Each row is a point on a landscape with many peaks, with its height.
A climber steps from a point to the highest of its 2 nearest points, and stops where none of them is higher. Distance is the straight distance between rows; heights are no part of it.
<692> h=459: 96, 108, 75, 116, 111, 122, 117, 83, 78, 57, 126, 110, 93, 112, 143, 128, 90, 94, 73, 74, 62, 66, 83, 78
<764> h=446: 88, 98, 86, 106, 112, 127, 103, 113, 108, 63, 112, 103, 132, 71, 116, 72, 97, 102, 143, 110, 123, 62, 139, 99
<770> h=162: 131, 127, 111, 130, 106, 51, 103, 100, 84, 116, 118, 130, 74, 119, 115, 104, 92, 81, 68, 104, 108, 121, 62, 123
<313> h=490: 84, 96, 119, 122, 116, 115, 129, 57, 101, 91, 88, 121, 81, 97, 80, 137, 124, 84, 114, 101, 93, 41, 100, 102
<12> h=247: 94, 131, 123, 60, 73, 86, 70, 115, 81, 146, 101, 94, 106, 77, 59, 87, 123, 101, 68, 101, 113, 102, 110, 111
<357> h=537: 137, 82, 100, 91, 130, 74, 89, 164, 140, 99, 117, 121, 33, 98, 81, 91, 89, 82, 77, 103, 105, 106, 93, 99
<790> h=198: 121, 117, 126, 99, 84, 70, 60, 111, 95, 115, 98, 107, 80, 108, 88, 109, 104, 69, 48, 100, 106, 88, 86, 113
<336> h=72: 83, 100, 118, 70, 85, 96, 72, 127, 111, 98, 124, 87, 93, 103, 94, 94, 107, 94, 73, 110, 104, 97, 104, 78
<356> h=96: 80, 100, 114, 89, 104, 105, 109, 104, 113, 95, 120, 72, 113, 100, 98, 92, 106, 112, 105, 115, 110, 104, 98, 78
<111> h=509: 92, 123, 79, 109, 85, 122, 86, 91, 70, 43, 129, 118, 123, 95, 139, 131, 89, 84, 85, 76, 74, 71, 100, 81
<573> h=570: 92, 72, 92, 138, 119, 110, 127, 75, 104, 83, 73, 135, 92, 120, 79, 150, 102, 97, 119, 90, 86, 50, 113, 89
<462> h=304: 109, 90, 99, 114, 138, 95, 129, 91, 115, 103, 93, 119, 95, 130, 81, 141, 78, 116, 99, 114, 106, 106, 106, 80
<525> h=461: 83, 103, 90, 104, 83, 118, 111, 83, 96, 106, 70, 105, 133, 69, 111, 87, 108, 108, 151, 110, 107, 103, 133, 130
<564> h=454: 91, 114, 63, 114, 73, 135, 109, 74, 74, 44, 99, 130, 131, 92, 123, 127, 86, 85, 100, 74, 79, 45, 110, 112
<252> h=565: 92, 117, 85, 106, 94, 122, 82, 120, 84, 58, 152, 100, 118, 95, 145, 102, 85, 88, 91, 88, 94, 79, 103, 70
<863> h=148: 118, 88, 102, 108, 108, 95, 132, 71, 102, 127, 84, 68, 128, 92, 104, 69, 106, 137, 139, 126, 98, 141, 73, 89
<511> h=324: 104, 77, 117, 71, 138, 101, 115, 122, 146, 112, 99, 86, 73, 112, 59, 96, 95, 127, 85, 122, 100, 109, 101, 78
<601> h=474: 105, 104, 125, 120, 98, 103, 98, 92, 79, 116, 100, 125, 133, 96, 115, 111, 106, 104, 116, 126, 112, 110, 117, 99
<15> h=279: 84, 63, 52, 134, 65, 108, 121, 71, 113, 90, 65, 114, 115, 125, 91, 113, 117, 106, 137, 55, 77, 96, 119, 129
<673> h=160: 133, 106, 117, 110, 97, 53, 64, 129, 99, 90, 94, 115, 51, 106, 104, 100, 83, 43, 58, 93, 105, 90, 79, 124
<538> h=572: 87, 72, 79, 111, 82, 90, 122, 63, 87, 118, 42, 116, 128, 119, 74, 114, 95, 135, 127, 92, 96, 126, 112, 97
<237> h=683: 86, 75, 94, 122, 115, 119, 112, 81, 93, 82, 73, 127, 113, 108, 101, 126, 93, 110, 127, 102, 97, 84, 126, 88
<755> h=285: 96, 67, 86, 127, 88, 103, 50, 124, 91, 92, 94, 121, 136, 130, 133, 97, 88, 87, 117, 76, 111, 141, 139, 77
<403> h=337: 100, 134, 100, 105, 75, 88, 113, 69, 59, 131, 107, 104, 108, 102, 116, 103, 96, 119, 97, 111, 98, 132, 80, 109
<763> h=208: 126, 116, 115, 120, 132, 59, 108, 112, 115, 108, 119, 136, 65, 121, 95, 121, 96, 94, 69, 108, 106, 105, 82, 98
<378> h=508: 84, 135, 67, 95, 80, 127, 81, 119, 87, 62, 136, 93, 141, 81, 129, 101, 90, 84, 110, 95, 109, 59, 119, 89
<765> h=460: 129, 78, 124, 81, 112, 65, 84, 145, 125, 123, 107, 109, 57, 100, 78, 67, 101, 97, 71, 108, 107, 110, 90, 104
<705> h=564: 93, 94, 94, 117, 98, 117, 112, 80, 76, 94, 88, 113, 117, 106, 128, 108, 100, 117, 121, 108, 94, 117, 101, 103
<519> h=207: 101, 109, 129, 57, 79, 75, 64, 113, 84, 151, 101, 70, 106, 87, 76, 50, 115, 101, 82, 91, 123, 117, 102, 101
<242> h=622: 92, 99, 118, 100, 105, 128, 97, 117, 93, 99, 120, 97, 133, 74, 126, 80, 101, 105, 143, 120, 120, 109, 119, 80
<388> h=453: 77, 115, 58, 102, 89, 135, 89, 107, 95, 62, 110, 92, 144, 89, 125, 75, 96, 101, 129, 92, 115, 87, 129, 110
<241> h=613: 116, 106, 90, 93, 110, 83, 127, 84, 118, 121, 106, 85, 74, 100, 105, 82, 102, 134, 83, 96, 88, 144, 59, 114
<559> h=399: 92, 142, 124, 106, 89, 98, 116, 87, 65, 130, 100, 104, 131, 85, 111, 114, 98, 108, 117, 127, 107, 104, 95, 110
<247> h=397: 91, 84, 107, 111, 101, 95, 89, 106, 101, 100, 82, 130, 144, 114, 96, 108, 90, 104, 114, 128, 124, 110, 133, 78
<207> h=177: 108, 75, 87, 107, 86, 109, 105, 91, 108, 126, 83, 70, 149, 93, 113, 65, 97, 130, 149, 111, 89, 161, 92, 78
<223> h=254: 81, 88, 68, 105, 73, 122, 132, 73, 116, 80, 97, 59, 103, 99, 92, 99, 130, 93, 131, 51, 60, 80, 69, 103
<850> h=467: 83, 65, 92, 120, 84, 103, 116, 60, 107, 111, 40, 119, 124, 110, 76, 100, 112, 112, 145, 96, 108, 111, 134, 125
<212> h=206: 91, 78, 81, 104, 84, 115, 102, 98, 94, 94, 98, 81, 138, 106, 123, 82, 98, 117, 129, 93, 83, 152, 107, 80
<75> h=52: 100, 95, 116, 56, 78, 96, 58, 143, 98, 115, 127, 63, 77, 86, 98, 74, 96, 91, 75, 92, 99, 100, 112, 106
<186> h=514: 93, 120, 100, 105, 111, 125, 84, 107, 113, 71, 91, 120, 140, 64, 95, 95, 90, 96, 139, 138, 136, 41, 140, 99
<134> h=732: 120, 103, 77, 88, 123, 86, 120, 115, 135, 91, 123, 85, 55, 120, 120, 86, 86, 117, 88, 85, 79, 146, 51, 100
<50> h=55: 123, 110, 121, 71, 95, 102, 61, 150, 85, 111, 126, 58, 57, 78, 122, 80, 101, 51, 78, 103, 98, 89, 98, 104
<566> h=124: 130, 113, 139, 118, 91, 73, 72, 111, 64, 137, 100, 90, 113, 102, 112, 88, 91, 63, 99, 119, 141, 102, 97, 116
<303> h=282: 82, 79, 82, 92, 103, 118, 131, 65, 117, 85, 85, 70, 82, 112, 75, 110, 115, 104, 108, 67, 57, 88, 80, 94
<854> h=390: 86, 93, 91, 124, 79, 120, 129, 70, 94, 118, 48, 108, 118, 86, 94, 95, 128, 107, 165, 95, 106, 102, 116, 155
<743> h=623: 130, 97, 77, 84, 124, 84, 107, 152, 146, 88, 123, 101, 35, 114, 95, 101, 80, 103, 81, 86, 89, 135, 80, 104
<626> h=604: 79, 139, 127, 90, 122, 124, 92, 105, 123, 81, 102, 97, 117, 52, 79, 106, 111, 90, 126, 140, 121, 35, 123, 89
<425> h=163: 116, 111, 127, 93, 94, 65, 67, 101, 66, 148, 93, 67, 106, 96, 98, 69, 98, 78, 81, 93, 139, 116, 95, 116
<221> h=543: 86, 94, 92, 102, 93, 135, 111, 105, 107, 102, 89, 82, 143, 78, 113, 64, 107, 113, 162, 114, 110, 120, 115, 94
<463> h=323: 87, 82, 82, 84, 123, 111, 119, 89, 115, 81, 88, 89, 88, 123, 84, 124, 96, 111, 77, 85, 77, 100, 87, 82
<531> h=411: 118, 118, 87, 119, 100, 106, 99, 97, 79, 61, 144, 115, 93, 119, 160, 130, 84, 91, 61, 85, 77, 103, 76, 92
<709> h=532: 85, 113, 134, 88, 133, 135, 102, 114, 125, 78, 121, 87, 89, 60, 93, 92, 117, 102, 119, 136, 117, 60, 106, 80
<587> h=364: 105, 75, 117, 119, 138, 101, 148, 70, 111, 110, 78, 104, 81, 117, 83, 127, 102, 112, 109, 114, 93, 93, 88, 105
<310> h=241: 110, 109, 120, 71, 83, 83, 81, 101, 82, 118, 110, 116, 88, 107, 78, 108, 113, 107, 42, 101, 82, 103, 96, 104
<552> h=287: 102, 141, 115, 91, 72, 83, 84, 73, 69, 124, 109, 101, 108, 95, 88, 107, 110, 114, 67, 104, 95, 111, 91, 111
<251> h=71: 123, 133, 118, 101, 104, 108, 62, 134, 88, 97, 153, 71, 67, 78, 141, 96, 94, 51, 86, 102, 113, 76, 81, 102
<486> h=295: 89, 135, 134, 60, 87, 100, 86, 98, 100, 145, 88, 106, 101, 58, 58, 98, 117, 105, 85, 137, 106, 84, 113, 116
<397> h=391: 109, 87, 132, 58, 102, 91, 102, 138, 117, 124, 111, 87, 80, 87, 77, 67, 116, 122, 77, 127, 94, 112, 97, 101
<836> h=380: 78, 100, 94, 98, 97, 91, 105, 81, 96, 92, 88, 117, 106, 127, 83, 135, 95, 112, 71, 97, 82, 90, 101, 84
<144> h=70: 120, 96, 85, 84, 82, 54, 73, 100, 84, 121, 104, 91, 70, 136, 94, 83, 93, 92, 42, 49, 98, 139, 82, 100
<837> h=257: 118, 96, 84, 105, 140, 91, 110, 117, 125, 100, 117, 110, 71, 132, 97, 122, 75, 111, 82, 108, 107, 110, 92, 86
<106> h=284: 117, 89, 111, 91, 128, 89, 108, 112, 128, 117, 114, 89, 79, 119, 89, 89, 93, 106, 85, 113, 105, 128, 84, 85
<115> h=373: 79, 72, 116, 89, 125, 111, 118, 95, 135, 102, 78, 85, 89, 104, 50, 106, 112, 110, 105, 115, 102, 86, 103, 84
<666> h=125: 125, 136, 92, 105, 83, 52, 98, 102, 81, 107, 120, 119, 50, 99, 122, 97, 92, 83, 65, 75, 87, 132, 50, 137
<859> h=455: 91, 86, 93, 115, 101, 88, 129, 58, 78, 112, 69, 122, 104, 125, 83, 139, 95, 121, 96, 96, 96, 103, 103, 100
<814> h=97: 110, 114, 78, 94, 77, 62, 99, 92, 85, 114, 120, 89, 67, 116, 117, 84, 99, 108, 54, 63, 85, 146, 60, 115
<582> h=336: 92, 67, 76, 114, 100, 108, 81, 124, 106, 99, 81, 126, 130, 127, 106, 110, 79, 117, 121, 97, 113, 125, 136, 72
<455> h=365: 80, 77, 49, 116, 87, 126, 102, 88, 108, 56, 82, 109, 125, 105, 106, 98, 103, 99, 120, 66, 94, 66, 135, 117
<249> h=320: 71, 68, 43, 116, 84, 111, 114, 77, 106, 65, 59, 117, 127, 127, 92, 116, 90, 109, 114, 55, 86, 97, 129, 101
<711> h=545: 101, 110, 129, 102, 127, 114, 102, 114, 111, 109, 137, 83, 100, 70, 116, 84, 111, 94, 133, 143, 132, 90, 104, 82
<459> h=427: 74, 88, 129, 93, 120, 115, 130, 72, 122, 94, 88, 97, 77, 81, 62, 112, 131, 101, 110, 111, 98, 63, 94, 107
<149> h=408: 79, 104, 52, 110, 80, 123, 107, 79, 101, 42, 94, 107, 123, 97, 101, 107, 101, 85, 97, 71, 104, 27, 131, 112
<833> h=308: 93, 65, 116, 92, 131, 110, 140, 75, 126, 116, 73, 90, 54, 111, 63, 121, 115, 112, 95, 94, 69, 89, 77, 109
<135> h=245: 90, 76, 78, 111, 74, 115, 64, 98, 94, 93, 92, 124, 138, 111, 144, 100, 92, 115, 123, 77, 91, 150, 116, 88
<660> h=121: 91, 94, 107, 89, 104, 101, 123, 87, 113, 114, 91, 59, 122, 103, 84, 72, 108, 124, 111, 106, 96, 130, 81, 89
<860> h=345: 101, 118, 131, 60, 86, 112, 106, 119, 100, 122, 111, 92, 76, 69, 69, 89, 119, 116, 73, 125, 87, 91, 104, 113
<841> h=122: 136, 125, 114, 86, 113, 58, 54, 127, 82, 95, 72, 87, 57, 80, 106, 78, 75, 44, 66, 94, 115, 102, 73, 133
<114> h=92: 133, 122, 130, 126, 104, 84, 75, 121, 79, 112, 130, 86, 88, 90, 129, 104, 89, 50, 101, 121, 129, 83, 85, 110

Where does a climber stop that starts at each point below?
<50>: <134>
<12>: <134>
<106>: <237>
<15>: <252>
<249>: <252>
<814>: <587>
<223>: <538>

Call two points neighbours if one is among the 2 nearest of the other. Go from one point of each pair to the other, from neighbour to neighbour, staying as high as possible. Name the lowest point that can't be avoided.
<626>, <538>: <854>
<252>, <626>: <764>
<237>, <134>: <106>
<626>, <242>: <709>
